A landscape with many valleys, sampled at points; each row gives a point and its height.
A ball rolls from a point to the lowest of its 5 nearest points, and stops where none of them is lower. Distance is the straight distance between rows; heights are no part of it.
Bebof: [-14 3 12 6 -2 1 14 -11 8]  height 3.19
sofeg: [14 -6 -18 -11 -27 -21 4 9 9]  height 5.88
far: [5 0 -12 -13 11 6 -16 8 -14]  height 7.21
tope: [23 -15 -6 -24 -12 -9 -17 18 -3]  height 4.26
mobe: [-9 3 22 9 0 6 14 -12 11]  height 2.32
bul: [24 -7 -23 -16 -27 -16 -8 15 -7]  height 6.36
Gamog: [17 -11 -12 -20 -3 -5 -17 17 -7]  height 4.90
melaf: [-20 13 -4 10 1 9 6 -2 -13]  height 5.81
lumip: [-12 14 -4 2 11 17 -5 2 -17]  height 4.10
vepu: [-26 7 -10 28 -13 -8 9 -9 -17]  height 5.84
makal: [-16 -2 6 4 -10 -8 15 -11 12]  height 4.18
rup: [-13 16 1 2 9 15 -1 -1 -13]  height 3.17
mubi: [-17 1 -14 12 -14 -12 11 -5 0]  height 5.87
dis: [-21 17 21 12 -1 16 7 -5 -8]  height 0.42
potef: [-4 2 7 -2 7 5 3 -5 7]  height 3.59
Rez: [12 -8 -8 -18 6 1 -21 13 -8]  height 6.38
kura: [-15 4 -20 23 -8 -16 8 -4 -13]  height 6.95
ferot: [27 -18 15 -1 9 1 -5 -1 21]  height 3.49
tetol: [27 -15 16 -2 15 5 -9 -1 14]  height 1.69
Retat: [22 -21 1 -24 2 -2 -24 18 -9]  height 6.32
Vul: [-29 10 14 15 -12 3 10 -11 -5]  height 2.64
Dazuk: [-22 9 -8 14 -4 1 6 -5 -12]  height 6.46
dizan: [16 -12 11 -6 -2 -9 9 -3 24]  height 3.86
Rula: [5 -3 -7 -14 8 2 -11 6 -1]  height 7.02
ped: [12 -2 -26 -7 -18 -17 -1 12 -2]  height 6.31
Sokan: [20 -12 15 2 5 -2 3 -7 22]  height 2.30
gen: [-2 8 -29 16 5 -9 -2 9 -25]  height 3.97
Taz: [-2 -4 2 -4 -6 -8 11 -5 17]  height 4.36
futot: [-18 11 2 6 0 9 6 -5 -7]  height 5.13
boke: [-1 -7 -5 -5 -19 -19 15 -3 20]  height 5.14
romu: [1 6 22 4 11 14 6 -8 5]  height 2.08
Mik: [6 -6 -3 -10 -5 -8 2 2 12]  height 5.71
pep: [-12 10 -20 9 4 2 -3 3 -18]  height 6.61
Lan: [15 -5 23 11 12 11 5 -10 18]  height 2.26
pumi: [-10 -6 8 2 -10 -12 19 -11 17]  height 3.91
gema: [20 -14 -1 -19 -5 -6 -11 11 7]  height 1.17
buti: [1 12 20 0 17 20 -2 -3 -4]  height 2.18
val: [26 -17 9 -12 2 -6 -8 3 14]  height 4.98
gopab: [-4 6 29 12 4 13 11 -11 10]  height 1.84
Verun: [31 -22 12 -13 9 1 -17 10 7]  height 5.08
nakip: [-2 12 26 10 11 21 3 -4 1]  height 1.73
tig: [12 0 21 5 17 14 -1 -7 9]  height 1.74
Lene: [-13 -3 -8 4 -13 -14 13 -6 9]  height 4.85
Sonof: [1 -5 15 2 3 -2 13 -11 19]  height 3.23
gona: [-26 8 1 17 -10 2 9 -10 -7]  height 4.27
Gom: [19 -10 18 5 12 9 0 -7 17]  height 2.60
Sud: [-13 5 -14 9 -3 -3 6 -1 -8]  height 7.62
dil: [10 -9 11 -3 1 -5 9 -7 20]  height 3.85
pimiv: [0 3 -15 -7 10 6 -12 9 -13]  height 6.71
mer: [3 3 3 -10 17 13 -10 2 -6]  height 4.91
susu: [-15 10 -20 23 -1 -7 3 0 -22]  height 1.23
Voma: [10 -5 -2 -16 14 8 -19 7 -6]  height 6.97
kisir: [18 -14 0 -19 2 -3 -14 10 2]  height 4.11
segoz: [2 4 -32 14 -5 -16 1 9 -18]  height 2.00
Mok: [1 3 -25 -6 5 0 -12 9 -14]  height 6.48
logif: [-2 -1 -6 -6 3 -1 1 0 4]  height 5.41
vabu: [-12 18 17 5 9 20 1 -1 -10]  height 1.11
bizov: [4 -2 -20 -4 -11 -13 0 8 -1]  height 6.65
tun: [2 4 -15 -11 15 11 -21 11 -20]  height 7.12
mif: [12 -4 -23 -11 -10 -10 -10 12 -8]  height 6.57
zosug: [-4 9 8 -2 13 13 -2 -3 -3]  height 3.31
nedu: [17 -9 -7 -16 -14 -14 -1 8 12]  height 4.76
Miven: [-35 5 7 26 -21 -6 8 -19 -8]  height 4.02
Fovo: [8 -1 12 -5 16 10 -4 -3 5]  height 2.91
pigi: [-21 12 22 12 -5 10 11 -10 1]  height 1.57
Levu: [3 -1 -13 -11 2 -4 -5 4 1]  height 6.52
vorem: [-8 16 36 16 5 19 8 -5 2]  height 1.50
ruvu: [-24 5 12 11 -11 0 12 -14 2]  height 3.11
Balu: [-8 8 -5 -2 7 6 -1 -1 -6]  height 1.49
vupu: [-5 4 -17 0 3 -1 -5 4 -9]  height 5.43
Leme: [-1 -1 -23 3 -16 -19 8 5 0]  height 6.72
vadus: [11 -4 -2 -14 6 -1 -8 4 3]  height 6.25

Where does a ball stop that starts at each point below?
Mok: Balu
Rula: gema
far: gema
tun: gema
Voma: tig
Sud: Balu
Miven: dis
gona: dis
pimiv: Balu

For each start below, name every point that the ball comes to, in order.
Levu: logif, Balu
bul: tope, gema
Bebof: pigi, dis
